Points, in no order, along strands that fork and pass close to each other.
In the rows, 128 means zero.
Points whose rows are less than 55.7 apart are linked; no others are. Some points are linked to none.
Q522: [106 140 126  91 148 121 183 135 147 125 125 132 107  96 120 130 117]
Q272: [183 131 128 212 146 124  34 126 107 188 149 132 162 174 158 124  72]
Q494: [ 65 114  68 133 103 103 136 161 131 115 128 151  44 109 135 170 136]
Q279: [ 54 136  86 132 112 120 162 150 157 129 149 143  41 119 140 132 102]
Q729: [204  98 146 140 136 127  55 119 107 147 101 122 153 156 135  86 101]
Q799: [128  87 148  76 156 125 140 123 116 117 110 139 108  87 115 141 142]
Q747: [175 136 170 131 138  98 128  95 131 164 107 135 199 150 112 142 112]
Q8: [153 154 156 105 133 113 168 116 147 135 116 124 176 131 112 127 120]
Q324: [156 145 141 150  90 164 100 129 118 103 131  99 167 175 149  87 156]
Q560: [ 90 141 113 105 123 141 159 146 148  98 134 122  89 107 128 133 131]
Q110: [180 127 142 197 137 125  47 110 117 185 139 138 181 174 149 132  79]
Q299: [ 71 104  75 117 117 100 145 156 130 124 127 159  48 101 134 168 128]
Q936: [116 129 136  89 143 127 168 134 141 112 119 127 116  97 121 132 125]
Q735: [ 90 103 114  79 159 103 169 140 118 140 125 155  74  77 123 162 125]
Q40: [146 136 129 149  93 173  98 127 113  89 131  93 151 164 142  75 171]
Q408: [115  94 105 127 116 169  89 127 112  77 119 113 102 116 117 109 182]
Q772: [ 77 101  95  92 151  90 164 146 116 149 127 167  57  81 131 170 118]
Q519: [183 131 122 215 133 130  33 136 102 177 143 125 162 184 169 106  86]
Q596: [ 95 117  93 131 105 165 108 134 123  73 130 108  91 117 122 123 184]
Q83: [136  81 133 105 131 155  98 126 116  92 108 121 111 103 119 113 158]
Q481: [112  93 136  71 163 112 158 131 112 129 118 148  93  77 114 156 138]
Q41: [176 127 156 187 134 117  68  93 125 186 134 139 200 173 132 147  86]
Q139: [ 87 133 114  94 173  96 206 130 139 162 130 143  89  84 118 125 103]
Q742: [ 96 149 113 116 108 151 151 149 147  86 142 109  96 120 131 122 143]
Q925: [152 158 162 201 100 133  86 107 125 171 170 142 210 188 139 155 107]
Q426: [140 162 148 104 141 103 199 121 152 140 121 125 159 118 111 124 114]
Q616: [137 129 150  88 145 121 165 124 139 121 112 129 143 102 116 127 127]
Q275: [143 124 157  80 157 108 175 114 129 136 109 131 147 100 108 128 125]
Q144: [105 155 116 119 101 159 143 145 140  77 142  99 108 129 132 111 154]
Q542: [106 123 127  77 177  96 197 125 126 153 122 143 103  78 112 136 118]
Q692: [152 121 154 104 127 141 127 121 132 108 107 118 155 126 124 114 131]
Q581: [122 139 119 139  95 177 111 133 118  75 135  93 128 145 130  89 178]
Q974: [129  87 120 118 126 166  88 127 116  84 108 116 111 113 117 108 171]
Q597: [136  91 144  91 140 144 121 127 120 101 106 129 119  98 117 124 147]
Q881: [124 165 137 104 158  94 217 123 153 157 128 128 137 105 107 114 108]
Q253: [167 147 165 120 133 104 147 104 138 149 110 129 192 143 115 135 117]
Q54: [172  99 117 150 120 166  63 123 104 103 104 106 133 146 133  55 158]
Q956: [ 74 130  93 117 118 133 147 153 143  98 135 128  63 106 131 148 139]
Q812: [127 121 149  73 173  99 187 119 125 145 113 136 125  86 107 135 125]
Q82: [155 166 164 182  90 134  98 113 129 153 159 131 207 190 142 144 113]
Q190: [110 148 115 131  94 170 128 138 128  71 144  90 114 140 130  98 176]
Q423: [100 149 120 100 166 101 213 130 154 157 132 134 106  95 113 113 100]
Q9: [158 157 154 146  91 151 108 129 129 113 134 107 184 174 145 106 138]
Q136: [157 170 161 160  82 140 114 124 130 133 151 115 199 184 147 123 128]
Q364: [180 126 166 171 137 104  83  88 127 183 126 139 201 166 123 148  94]
Q466: [ 72 127  81 130 105 141 130 151 133  83 137 122  61 116 128 151 157]
Q561: [ 67 139  87 125 110 129 160 154 151 106 147 131  53 115 134 137 122]
Q633: [179 131 170 146 137 104 108  91 128 171 111 137 202 159 118 142 106]
Q713: [200 122 122 188 136 123  32 132 100 168 122 124 153 177 159  91  88]
Q140: [ 76 118  78 132 104 147 116 147 125  76 135 117  68 116 122 145 175]
Q10: [152 147 157 211 116 130  78 100 125 184 171 147 208 179 135 163  96]
Q303: [ 74  95  80 105 126  88 147 154 117 139 124 168  49  90 133 181 130]

A fork is a point with three links, a tip a point with one. Leave the first point through the second and follow the links. Name the first fork or tip that comes.
Q139 / Q542: Q522
Q747 / Q633: Q713
Q735 / Q772: Q494
Q190 / Q144: Q956
Q40 / Q324: Q10

Name the points in between on the shortest way along the links from the first point to the second, in order.
Q747 / Q110: Q633, Q364, Q41
Q713 / Q110: Q519, Q272
Q41 / Q881: Q364, Q633, Q747, Q253, Q8, Q426
Q10 / Q40: Q925, Q82, Q136, Q9, Q324
Q560 / Q581: Q742, Q144, Q190
Q616 / Q423: Q275, Q812, Q542, Q139
